Points on a hilly landscape, in no order, each with its height.
A ball rolls from a point to the lowest of its 2 nearest points, and stops where none of them is lower. Distance is the straight distance between rows; heights are no part of it.
rabu height 57.1: [  3 -18 -31 -61  -9   3  30 -27  -7  16  -8 -47  16  36 -30 -25  19 -36
 -19 -16  -1  50  -8   8 -52   6 -13  -4 -16  -1]
Rikul height 17.7: [  1  21 -14 -25 -38  15  15 -30 -40   7 -10 -50  -3  30 -35 -20   3 -41
  -1  -9  14  24 -11 -12 -14  31 -20  24 -25  -5]
mive height 33.9: [-19   1   5 -27  -3  10 -29  16  32  21  21  12  37  14  -3 -34 -17 -15
 -24 -53  11  46  31  32  -5   1 -16   8   0 -37]
pebev height 74.2: [-17  26 -33   0  14 -10   4 -12  -2  -6 -17  10   8  29  10 -15  34  -8
 -13  21  -6   8  53  38 -13  32  24  27   1 -14]
siso height 58.9: [-10  12 -21  11  -3   0   1 -19 -16 -24 -40  25 -44  -7 -17  23  11  -5
  -4  36   6 -49   2 -39  55   8  20   2   7  -1]
nus height 37.5: [ 25  21  28  26  -1  10  24 -37  -8  18   2   6   0   3   2  21 -37  -2
  25  -9  11 -22 -61 -40  13 -16 -30  -5 -18  32]
bidit height 49.5: [-24  11  14  23  17 -11  -9  30  -6 -38  -9  49 -12 -12  32 -16   2  24
   2  27  -1  -9  34  45 -14  18  24  -1  14 -22]
sufov height 52.0: [-20  50  21 -11 -22   1  10  10 -34   8  13  22  38  61 -37   0  -1  35
 -27 -18  30  47   0   1  -4  13   3  22 -16   2]
bor height 41.9: [ 28  12  51 -14  14  -2 -15  14   6  14  29  45  27   4  -8  -4 -16  11
  -6 -53  -2  28 -26 -26  13 -12 -38  10 -10 -19]
lemak height 46.0: [ 31   3  19 -15 -18   2  37 -16 -28   8   8 -33   2  12 -21   0 -11  -8
   8  -1   2   9 -62 -28 -23 -17 -28   2 -12  30]
Lofo height 34.9: [ 28  14  14  -7  -9 -16  26  10 -18  -2   6  14 -18 -10 -18  23  -2  12
  -6  26 -15 -11 -56 -36  24 -21 -19   9  -5  44]
rul height 53.3: [ 13 -30 -38 -19   4  15   7 -33  10  24   7 -38  18   8   2 -14  21 -42
  19 -22 -10   7  14 -10 -13   4  -8   5  -5 -11]
Nufan height 19.3: [-17  42 -25   9  -9   2  -2 -26 -17  -2 -24  -5  -7  20 -14   7  19 -15
 -13  22  23  -6  17  -6   7  24  10  32  -8   0]
Neden height 65.3: [ -6  51  -6   5 -31 -20  32 -18 -40  -3  -7 -16  15  51 -29   4  -7   9
 -20  28  26   6 -30  12 -18  14   4  17  -8  17]
Fafes height 23.7: [  1  45  13 -12 -26  14  12 -25 -37   6  -2  22  11  30 -47  -2  -9 -12
  -6 -20  19   4 -22 -36  24  14 -27  28 -13 -12]
rifos height 55.5: [-13  58  29  20  -3 -13  -4  18 -22   1   7  30  29  42 -13  12 -13  34
 -26  -2  27  24   1  15  -8   9   2  14  -8   4]
Notak height 42.5: [ -1  16  29 -17 -39  22  17   0 -39   4  -3 -27  26  24 -26  -5 -24   0
 -15 -29  41  39 -28   2 -26  10 -36   7 -23  12]
Lopi height 60.3: [  5 -24 -15 -15  21 -36  25  26  -9 -42  15  36  -8  -2  13 -26  34  33
   3  31 -40  -3  11  35 -16  -6  12  -1   3 -11]
Nima height 29.5: [ 20  -1  43 -12 -18  29  15 -14 -29   1   3  -8  10  -5 -17  14 -34 -15
  13 -50  26  11 -37 -43   9   3 -57   2 -20   7]
dafel height 72.5: [-20  45   9   4  -2  17 -24  -6  -5   6  -8   8  26  30  -1   4 -11 -11
 -16 -27  39  23  38  12 -13  27 -13  27 -16 -18]
febi height 48.9: [-27  10  -7  51  18  24 -22 -13  12  -4 -31  -2 -16  -3  34   1   1   1
  20  14  23 -23  44  18  -7  31  32   0   9 -10]
muda height 44.6: [ -5  16 -24  29  -2  28   6 -54   3  12 -22   3  -9  27 -18   6   6 -25
  23   1   7 -35  13 -38  29  22  14  17   0 -19]
rasaz height 62.9: [  5 -16  10  65   3  16   6  -8  15   4 -17 -29 -14 -14  44  14 -13  21
  39   8  20 -25  10  10 -12   3  28 -26   6  17]
koro height 71.5: [ -1 -27 -50 -48  -2 -17   4  15   1  -2  -1 -19  -6 -10 -13  -7  50 -13
 -23  16 -25  13  31  13  16   1  11  15   4   1]
leg height 69.5: [ -9   0  32  18  21 -20   2  45  -9 -49  -6  54 -52 -44  32   5 -21  47
   9  31 -17 -33  -3  -7  15  -4   3 -16  -4  -7]
pofu height 60.6: [-13   7 -18  -7 -10 -11  -4  18 -24 -30 -26  17 -47 -25 -19  29  24   9
 -19  36  -1 -33  13 -38  53   1  10  13   2   8]
ton height 45.3: [ 23  -3   6  16  14   3   7 -18   0  11  15  -7  20   5  16   4  -5  -6
  20  -4  -1  -1 -25 -10 -15 -10 -14  -6  -4   9]
talu height 38.7: [  7  -9  34 -13   9  16 -33  12  15  16  25  15  28  -7  -1  -6 -23 -18
   4 -67   6  19  -3  -9   7  -9 -41   3   0 -27]
Bos height 46.6: [-20  22  -6  39   7  31 -30 -26  11  15 -20 -13  -1  11  19   7  -7 -26
  15  -9  34 -10  51  -6  -1  30  12   4   2 -15]
Dor height 16.6: [ -9  -9 -14   1 -17   0 -13  19  -1  -4 -15 -44 -15 -26  23  18   1  -4
 -12  11  24   5  18  18 -10  -7  -2   1   4  35]
moz height 27.0: [ 15  -4  26 -15   9  -3 -31  20   7  17  11  10  -5 -37  -7  37 -10 -18
   6 -32 -11  -2 -11 -57  41 -11 -26  10  -4  -3]
digi height 64.3: [  0  -8   4  55  -3  25  -9  -8   9   6 -25 -41 -26 -28  28  26 -18  -5
  27  13  34 -22   9 -15   0   0  17 -13  -2  23]
Ger height 59.5: [ 10   0 -12 -50 -20 -11  34 -20 -26   3  -5 -48  16  43 -37 -20  24 -13
 -15   7   3  45 -31   6 -49   1 -10  -1 -12  13]
sopoz height 34.7: [-13  62  26  22 -26  21   4 -23 -28  -5 -18  -6  10  37 -19  16 -42   0
 -11  -3  55  -2 -15   0 -10  22 -23  10 -18   3]
Teril height 67.6: [ -8   0  43  47  21 -12   5  30   0 -41   0  49 -37 -33  48   4 -31  41
  22  29 -10 -35 -11  19  -6   5  16 -28  -1   2]
vomol height 51.4: [-10  21 -19  35  21 -13  39 -31 -21 -31 -16  56 -21  24  14  -3   7  44
  30  48 -22 -55  20  21   3  17  28 -19  16 -20]
gere height 39.6: [-11  16   0  39 -27  37  -1 -35  -7  13 -32 -42 -26   9  -8  23 -29 -30
  23  -2  41 -23   0 -36   7  15   7  -2 -10   5]
Peba height 42.1: [ -1   5 -12  43 -10  44   0 -48  11  22 -26 -23 -17  14 -17  16 -14 -33
  27  -8  25 -30  11 -46  26  18  13   0  -6 -13]
sasez height 43.0: [ -9 -19   9  22  21  -3 -21  16  32 -23  14  38  -6 -25  33 -26   8  -3
  24   1 -36 -13   7  27  -9   4  22   1  13 -30]
rep height 44.7: [ -9  -7  -7  47   9  40 -23 -26  28  20 -16 -21  -6   3  17  19  -7 -27
  33 -21  20 -13  39 -30  18  21  16   0  -2 -20]
beg height 30.1: [-20  65  15  13 -24  17  -3 -21 -26  -3 -21  24   7  38 -39  14 -30   0
 -23  -6  45 -10 -20 -21  11  15 -12  23 -20  -8]
Taped height 20.6: [ -3 -22 -29   4 -18   9   3  -5   0  -1 -17 -76 -18 -22  19  18  -3 -24
  11  12  16  -5  10   9 -15  -3   7  -5  -1  37]
buna height 22.8: [  9 -21  -7 -44 -34  23  15 -21 -37  13  -5 -59   2  11 -38 -12  -6 -51
   8 -28  -1  21 -16 -35  -9  11 -34  11 -15  -2]
sapav height 71.7: [-27  40  15  -8  -8  12 -32  23  -7   8   3  18  20  17 -15  -2  -8  10
 -36 -32  36  41  34   6  11  14   2  27 -11 -11]
koso height 54.2: [-24  39 -14  15  14  -7 -10  -2 -16 -29 -32  55 -20  10 -10  11  21  19
 -18  39  12 -35  26  -5  33  23  24  11  10 -20]
zuro height 61.9: [  4 -13 -27 -34 -15 -29  34  17 -21 -32  -3 -23 -17   8 -14   3  42  27
 -20  44  -5  16  -1  28 -18 -10  12   3  -2  33]
lusil height 80.1: [ 15  12  12  64  21   9  16 -31   9  12   4   8  15  24  33  -5 -12  13
  39   8   1 -20  -2   9 -24   5  19 -17   5   3]
mival height 39.9: [ 19  17   4  -1 -18  -4  12  -9 -14  -1 -12   1 -36 -23 -26  35  -4  -8
  -1  25  -7 -34 -47 -54  48 -14  -9   5  -4  32]
Muvat height 26.5: [ 37   3  15  15  15 -17  29 -15   3  -1  10  23 -17 -15  12  19 -10  27
  12  31 -30 -32 -57 -27  26 -19  -9  -6 -10  40]
Dogir height 70.3: [-16 -43 -42 -52 -11 -20 -20  39  20  -1   7 -16 -13 -40  -8 -19  24  -6
 -28   3 -28   5  45  26  30  -6   6   3  15  -6]
Mavi height 67.4: [-11  -7   9 -31   5 -23 -13  33  22   7  37  42  38  26 -17 -34  16  35
 -31 -17 -19  54  -6  33 -18 -18  27 -12   8 -25]
Pur height 58.8: [ 13 -39 -27  34  14   3  29 -29  21   2  -8 -46  -3   4  32  -3  24   5
  41  18  -5 -12  13  24 -34  -2  26 -20   6  16]
dopal height 48.6: [-11  18  20 -36 -11  11   9   4 -23  13  15  10  45  47 -33 -17  -4  24
 -24 -45  22  60  -2   4 -19   8 -14   9 -20  -7]
Tikop height 23.9: [  2   6  15 -12   1  -2 -25  24  -4  11   5  13  -2 -20 -15  24   4 -12
 -14 -22   5   9   5 -35  34  -7 -15  17   1  -3]
kez height 53.7: [ -8 -19 -21 -68 -36  -9  12  33  -3   6   4 -64 -10  -9 -35   4  21  -1
 -38   8  -6  35  -1   4   0 -24   4  -2   3  31]
Bita height 48.1: [  3  23 -33  22   6  15  25 -59  -2  11  -7   7  12  39  -8 -10  26 -22
  23  10  -6 -18  11 -11   5  22  14  21  -2 -10]
gis height 64.0: [  6 -27   1 -19  21 -33   2  23  22 -17  27  38  15   3   6 -33  27  26
 -20  17 -38  18  -6  48 -32 -13  15 -14   9 -18]
Rizo height 45.7: [ 18  12  46  -2  22 -17 -24  30  13   9  31  65  17  -7  -2  -7  -4  12
 -10 -20 -29  23 -26 -10  17 -10  -7   9   0 -21]
rukun height 61.0: [  1 -18  -5  41  11   2   4 -11  20  -6 -10 -31   1  -7  47  -2  -7  11
  33   9  10  -7  12  40 -37   0  23 -24   9  12]
pib height 11.9: [-10  24 -18 -18 -21  11   8 -19 -22   9  -9 -18   2  27 -26  -6   8 -36
  -7 -12  17  17  13 -14   5  22 -13  35 -10  -3]
fom height 30.3: [ 16 -25  25 -18  -4  14 -19  18   2  22  15 -25   8 -38   0  23 -32 -22
   7 -43   2   1 -14 -32  15 -21 -37  -6  -3   9]
mes height 70.6: [-32  32  -1 -22 -10  -5 -29  38   2   7   4  24  21  19  -8 -10  13  26
 -41 -21  15  54  35  26   7   7  27  22  -7 -11]
bof height 7.5: [ 21 -29  -2 -26  32  -6  -2 -17  29  22  27  12  38  14   0 -28  19 -14
  -9 -24 -31  20 -27   4 -51 -20 -21 -24   0 -28]
Sorub height 68.1: [ -8  -8  11   5  -3  25 -35  -4   4  18  -2 -13  -3 -18   2  26 -24 -41
  14 -39  32  -2  25 -36  20   6 -22   7  -7 -16]
Det height 46.4: [-31 -18   6   5  13 -11   0  41  10 -50   3  52 -19 -25  30 -36   0  13
  14  15 -36 -14  20  51 -18  10  27  -2  16 -33]
lunak height 32.7: [ -1 -42   3 -27  -8  24 -24   6  17  35  13 -38  21 -33   4   1 -36 -36
   8 -60   9  -1   9  -9  12 -13 -41 -13   1  -9]
fafe height 78.7: [ 19  -4   1  43  26   8  18 -46  19  13  16  -2  33  40  27 -14   2  -1
  47   4  -4  -9   4  24 -41   8  16 -23  12  -9]
feb height 51.1: [  5  -9 -37   7  15  14  19 -47   5  17  -1 -29  17  27   5 -13  31 -35
  27   3  -9  -6  16  -9  -9  12   9  15  -6  -6]
lagoz height 61.1: [-11  57  20  55  12   2  -4 -15  -8  -8 -14  36   9  29  19  19 -26  23
  -2  25  32 -27   2  17 -16  16   7  -7  10   3]
bisub height 55.8: [  9 -49 -36 -10   7 -13  24 -12  15 -14  -3 -53 -14 -11  24  -4  28  -2
  13  26 -15  -9   9  29 -28 -16  10 -27   5  28]
Gezo height 45.0: [ 16 -30 -12  -5 -11  11   0  -6  -5  15   5 -41 -16 -25  -5  25   7 -36
  23  -3 -23 -20 -10 -44  27 -17  -7   2   3  18]
zepot height 77.2: [  5   5 -23  22  25   5  11 -45  18  12  12 -15  28  51  26 -19  13  -8
  21   5  -4   8  21  45 -51  16  12  -8   5 -13]
pum height 66.5: [ -4 -30   6 -21  12 -20 -19  37  34 -12  31  45  20 -16  -5 -43  19   3
 -15  -4 -49  17 -14  35  -8 -17  16   0  15 -32]
Fosi height 41.5: [ 31   1   8  21  -1   7  32 -37 -10  13   8 -19  11  11  -1   9 -15  -8
  30  -7  -2 -13 -51 -33  -6 -13 -17  -7 -11  27]
Lupi height 30.6: [ 31  -3  21   2  16  -4  -7 -17   8  16  15  18  -5 -24 -10  28 -14 -15
  17 -19 -26 -21 -33 -67  45 -12 -21   5 -10   0]
gak height 39.8: [ 26 -10  -1 -32  -8 -14  17  23 -21  -7  15  -9 -11 -15 -27  18  27   5
 -20  20 -28   3 -29 -26  23 -22 -13  15   1  28]
dobe height 65.8: [  1   8   6  37   3  14 -10  -3  -3  -8 -25  -6 -34 -24  12  36 -20   2
   9  18  22 -33  -7 -33  28  -6   6 -10   1  20]
lil height 34.2: [ 23   0   7  40  16  -1  25 -23   6  -4  -8  27 -23 -14  19  19  -5  26
  25  25 -15 -41 -27 -26  26  -5  16 -17  -3  19]
sez height 49.4: [ 17   8  11 -29 -41   1  31   8 -38   0   0 -56 -15  12 -39   1   2 -11
  -5  10   0  24 -56 -22 -21 -17 -18   2  -3  29]
kemuz height 40.1: [  6  -1  19  30  26   2 -25   2  22  -5  18  50   9  -9  20 -19   5  -9
  22  -7 -32  -7  -1   4   0   3  13  14  14 -35]
mudip height 67.1: [ -3  -4  11  20  -2  18 -36   8   6   7 -14 -15 -26 -32   5  44 -20 -26
   7 -14  22 -23   8 -51  32  -2  -3   0  -1   4]
nizup height 68.0: [-23 -23  -7 -23   4 -13 -28  40  39 -13  19  35   7 -19   4 -44  13  -5
 -19  -2 -36  14  19  43   8   4  20  10  22 -37]
Sadag height 46.8: [  7 -32 -20 -22 -10   0 -17  13   1  12   6 -34 -10 -40  -5  19  11 -33
   2  -7 -20  -8  11 -20  24 -11  -6  11   6  13]
zetib height 53.2: [ 17 -64 -25 -16   8 -12  14  10  24 -19  13 -47 -19 -40  19  -2  15  15
  17  20 -30 -18  -9  22 -25 -34  -3 -38   8  31]
dedi height 48.0: [-22 -47  -6  24   7   8 -16  27  21 -29  -7   2 -39 -59  43 -15  -4  11
  30   7 -20 -32  30  23   3   4  25 -18   9 -21]
navo height 72.7: [ -3  -1 -38 -22   8 -19   7  -5  -6  -7  -3   5   3  12  -8 -11  50  -9
 -14  19 -14  16  34  19   4  11  11  26   0  -4]
Dunuk height 37.2: [ 16 -10  21  22  29   7 -23 -13  31  14  20  37   9 -12  12  -5   1 -20
  35 -25 -38 -14  -2 -25  22  -3   1   9  14 -33]
dad height 40.5: [  7  11 -21  46  -7   8  32 -46  -2   0 -25  11 -16  15  -2  20  -6  14
  34  27   3 -52 -27 -14  25   3  28  -8   3  14]
vutig height 31.6: [-21   7 -24 -46  -3   5 -23  16  28  29   5  -5  29  15 -10 -36  -4 -17
 -40 -39   6  46  47  35  -1   9  -1   9  -7 -26]
mor height 34.0: [ 26 -34  -5 -49   5 -22   3  38   8   0  26  -1  -3 -27 -14   6  33  20
 -20   4 -51  12 -23 -13  10 -36 -12  -4   6  18]
deka height 55.3: [ -3 -17 -37 -38  -9  10  15 -29   3  15  -7 -55  22  19  -6 -18   4 -39
  -7 -14   5  26   5  16 -38   2 -13  -2 -12   2]
zadig height 51.3: [-25   7  -2  61  24  17   1 -11   4 -23 -35  17 -34  -2  38   3  -4  27
  27  32  16 -41  45  18  -5  34  43 -22  15 -17]
sife height 83.6: [ 14  20  14  56  -6   3  33 -29  -9  10  -9  -8  -3  10  18  27 -36  18
  30  20  19 -31 -43  -1 -13  -7   4 -23  -1  42]
dezo height 38.6: [-10  38  24  17 -25  13  13 -20 -28  -3 -10 -29  22  35  -2   6 -35  -2
  -1 -14  53  13 -18  11 -41  23 -29   3 -20  16]
faku height 54.5: [-11  16   3  49  24  -3  17 -16  -7 -27 -11  45 -21   9  32  -6   2  34
  35  32 -12 -41  28  25  -4  23  31 -16  15 -25]
noziz height 56.6: [-15  25 -25  28  18   7   1 -33  -6 -17 -32  48 -22  18  -6  12  10  13
   7  36   2 -52  13 -20  36  14  28   6   7 -15]
nutib height 42.8: [ 11  -3  -3 -11 -25   6   4   0 -27   0  -4 -33 -33 -24 -25  30   0 -30
   6  14 -12 -25 -27 -51  31 -10  -9  12  -3  26]
Zitu height 28.5: [-18 -10 -19 -55 -17   7 -11  11   3  20  -5 -31  23   8 -23 -14   1 -23
 -35 -36  12  43  27   3   8   8 -17  14 -11  -8]
Rokup height 20.0: [ 24 -39   1 -22  27 -13 -21   3  41  13  37  20  27 -19  -5 -26  18 -13
  -4 -26 -57  11 -30  -5 -11 -26 -11 -12   4 -34]
zin height 68.8: [-21 -18  -4  -2  -5   8 -59  19  22  17  -9 -10  -5 -35  14  14 -14 -41
  -3 -34  17  -4  39 -11  31  10  -1   9  11 -20]
sopet height 69.2: [-16 -38 -20 -29   4 -22 -24  39  16 -19   8  25 -16 -37   2 -22  29   1
 -13   5 -37  -1  36  24  30  -3  16  13  11 -25]
ril height 20.5: [-14  -1   1  -2  -6  -6 -26  36   2   0  -6 -13  -5 -32  17   8  -4   0
 -21  -7  22   9  15  16   5 -14  -1   4  10  11]
Rofid height 26.1: [ -7 -17 -13 -60 -30  20   3   2 -20  16  -7 -44  13   7 -28  -7  -7 -37
 -15 -38  14  36   6  -9   2   6 -30  12 -13  -3]
zak height 73.7: [-18  57   6  17   9  10 -12 -22  -5  10  -3  25  30  54   0  -4  -4   1
 -11  -2  24  10  34  28 -23  36  -5  29  -4 -18]
timum height 51.7: [ 10 -15  -4 -45 -45  -3  16  26 -26   6   4 -64 -16  -8 -32   5  14 -15
 -18  10  -4  31 -35 -14 -12 -25 -11   4   0  39]
sabis height 48.7: [  2 -62 -27 -24  -4  -3 -20  24  19   6  11 -34 -16 -58  13   4  11 -15
   4  -2 -29 -25  13   4  25 -22  -2 -17  20   6]
femeb height 81.8: [ 16  20  19  79  10  11  32 -34  12  13  -9  17   5  17  32  18 -31  33
  38  22  14 -41 -16  11 -10   7  22 -32   5  15]
vev height 27.6: [  9 -42 -35 -51  13 -13  19 -28  26  21  10 -40  19  12 -10 -20  33 -18
 -16  -5 -20  21  -9  12 -58 -24 -11 -32   6   0]
pura height 45.8: [ -6   8 -28  40   1  -1  44 -39 -16 -19 -29  17 -19  18   9  11   2  31
  30  46   1 -53   1  14   6  14  33 -13   7  10]
Maki height 71.6: [ -4   2  11   8   4 -18  14  36 -25 -44 -10  31 -49 -34  18  20  -3  51
  -1  41  -5 -34   4  -3  13 -12   1 -10 -10  21]
mitav height 63.6: [ -4  28  35  55  23   7 -18  -4   4  -9 -12  40 -13  -6  30  19 -31  17
   8  18  15 -28  -3   0   8   7  11 -11   6  -1]
Dod height 50.7: [ -1 -64 -27 -20   1 -12  -9  16  40  -5  11 -40 -17 -55  19 -17   1   6
   2   9 -31 -21   6  26  -3 -27  -1 -35  21  11]
Remu height 59.1: [ -7 -29 -29 -47  -7 -41  26  20   5 -24  -1 -28  -7  14  -8 -11  37  38
 -32  27  -7  35  10  50 -42 -18  15 -28  -1  29]
retek height 63.4: [  3 -22  12 -19   3 -15 -30  47   2 -12   8  11 -31 -58   8  28   7   6
 -12   4 -18 -16   7 -23  43 -14  -7   3  10   5]
Zem height 58.2: [-13  59  37  45  -3  -7  -3   9 -20   2  -5  31  27  36   8  22 -39  30
 -25  10  43   3   4  25 -26   9  -2   0   1   7]
dibo height 24.8: [-10  17  12  10   1   2 -27  17  -7   1 -13  13  -5  -9  -1  17   2  -9
 -17  -6  17   0  20 -14  21   2  -2  21   4  -2]
dokom height 34.1: [ 18  19  25  16 -19  25  17 -33 -14   7  -7  -5 -17  -1 -18  25 -48 -14
  23 -16  23 -20 -55 -62  26  -8 -29  -1 -13  18]
vusa height 58.7: [ 15  14  12  12   6 -17   8   5 -15 -10   4  14  16   9  12   7   7  16
  -5  20   4   2 -15  12  -7  -7  -3   0   3  21]
Sezeg height 18.5: [ 14 -38 -21 -29  27 -20   5 -15  31  19  23   2  27  20  -5 -30  30  -5
 -24  -7 -23  26 -19  27 -63 -22  -4 -32  13 -19]
miv height 62.1: [ -6 -14   2  -3   6 -12 -26  36  -8 -28 -13  25 -48 -46  -3  27  11   4
  -9  25 -10 -30  24 -35  51  -2   7   2   7  -1]
tuz height 51.9: [-23  29   4  17  17  -7 -13  17 -15 -25 -16  50 -17  -2  13  -2  16  19
 -15  31   5 -15  34  16  10  23  25   9  13 -20]
Ruzu height 52.3: [ 16  -8  18 -17   5 -15   0  34   8  11  21   4  28   1   2  -9  -5  28
 -27 -12  -1  36 -31  15 -30 -33  -9 -10   2  12]
bigur height 49.0: [ 19 -13  16 -20   2  -1   2   8   1  14  11 -16  28   0   1   1 -10   0
  -6 -23   7  25 -29  -3 -29 -24 -33 -13  -6  13]
Sidul height 36.9: [-22 -27 -21 -40  -8 -15 -22  14  53  29  14 -39  19 -32   1 -51 -25 -15
 -39 -17   8  20  25  31   6  -8 -10 -24  16  -7]
nes height 75.8: [ -2  23 -29  23  24   1  12 -42  12   3  -6   2  20  48  21 -17  20 -10
  18  19  -8  -8  40  42 -29  34  26  11   5 -14]
zoz height 56.9: [-22 -19 -28 -53 -26 -35  11  47  12 -21   0 -30 -12  -1 -12  -7  21  48
 -39  23   6  38  18  49  -3 -20  26 -13  -2  33]
gog height 36.3: [  2   6  15  -5  12  12 -29   4  20  16  19  16  31   9   8 -24 -14 -16
  -5 -46  10  29  13  15 -12   1 -22   5   4 -30]
Teb height 62.8: [ -6  35  -6 -19 -36 -20  35 -13 -43  -1  -7 -38  12  50 -43 -10   6   2
 -18  28  14  32 -29  15 -36  10   1  15 -14  14]
mifas height 26.4: [ 16 -10  13 -16 -22  27  11 -15 -33  11   3 -35   8   0 -18   7 -19 -36
  19 -37  19   9 -19 -30  -5   3 -40   6 -17   5]
boso height 53.0: [ 14  12  24  10  26 -31  10  20  -4 -21  21  82   8   7  15 -14   8  33
   2  26 -37  -5 -17  20   0  -1  14   5   9 -14]
gevi height 69.3: [-10  14   9 -20   4 -23 -17  40   3   2  23  30  27  15  -5 -19  16  32
 -26  -6  -5  44  13  31  -6  -4  23  11   6  -8]
Rarot height 34.8: [-13 -29 -14 -30  -8   4 -27  11  38  30  14 -34  19 -27   9 -31 -36 -33
 -16 -39   9  10  19  14   6 -11 -27 -18   9 -12]
pona height 55.4: [-20 -12 -33 -57 -35 -20   5  40   8  -4  -8 -53 -14 -13 -15  -1  16  13
 -42  14   8  35  22  41   4 -16  16  -6   3  33]
Mazos height 27.1: [ 29 -46  -1 -40  21 -18 -21  28  31   7  35  13  11 -38  -7  -7  21   4
  -8 -13 -63   3 -30 -12   7 -32 -13 -11   0 -14]
kuv height 37.0: [  1  19  14  30 -28  31   7 -39 -19   7 -18 -31 -19   1 -17  20 -39 -26
  24 -14  38 -18 -29 -48  15   8 -20  -4 -19  13]
Godid height 49.1: [ 16  29  41   6  26 -26  -6  22  -2  -6  26  81  11  10  -1  -7  10  30
  -9   5 -28   9 -19  -4  26  -1   6  18   5 -16]
vesa height 55.9: [  9  -1  13   4  12 -25   4  19  -1 -11  11   6  17   4  17  -3   5  29
 -11  13   5  16 -13  42 -34 -17  -1  -7   5  15]
bakup height 17.6: [-10  28   2 -19 -22   5  -4   2 -33   9  -6   1   5  19 -43   6   9 -14
 -22 -16  19  27   2 -34  25  10  -7  36 -10  -7]
loter height 45.9: [  4 -38   1  20  16   6 -22  19  31 -11   8   8 -19 -54  33 -10   4  -3
  26  -3 -31 -24  13   7  10  -4  15 -11  14 -16]
sada height 56.8: [ 11  -3   4   4  21 -35  23  11 -17 -28  21  62  -3  12  10 -24  27  41
   7  39 -40 -17   1  28  -8   2  12  -2   7 -14]
zaro height 65.6: [ -9  14  42  64  30   9  -4   5  11 -24 -19  48 -36 -19  40   7 -37  35
  27  28   6 -42  -1   4  -3  18  32 -39  10 -11]
Piga height 24.4: [-12 -11   3 -19 -11 -11 -26  51  17   1   9   3  -2 -34   6 -13  -2  21
 -33  -4   4  21   5  30  10 -23   7   1  11   4]
dig height 45.5: [  4  -6  26 -41 -15  27  20  -8 -24   1   0 -15  41  42 -27 -14 -13   9
 -14 -53  29  51 -17  10 -39   7 -37  -8 -22   3]
dudun height 34.5: [ 18  -6  13  34  27   9  -9 -27  25  19   6  22  -5 -13   6  10  -6  -9
  38 -11 -28 -27  -9 -51  42   0   2   2   4 -20]

Where does a ball stop that starts at each point below?
loter => Tikop
Maki => pib
rifos => pib
miv => Tikop
bidit => Tikop
femeb => buna
leg => pib
zuro => dokom
feb => dokom
Remu => dokom
koro => buna
boso => buna

Write out the way that a ball takes from each point below.
faku => zadig febi Bos rep Peba gere kuv dokom
zak => rifos sufov dopal dig Notak dezo sopoz beg Fafes bakup pib
Lopi => sada boso Godid Rizo bor talu gog mive vutig Zitu Rofid buna
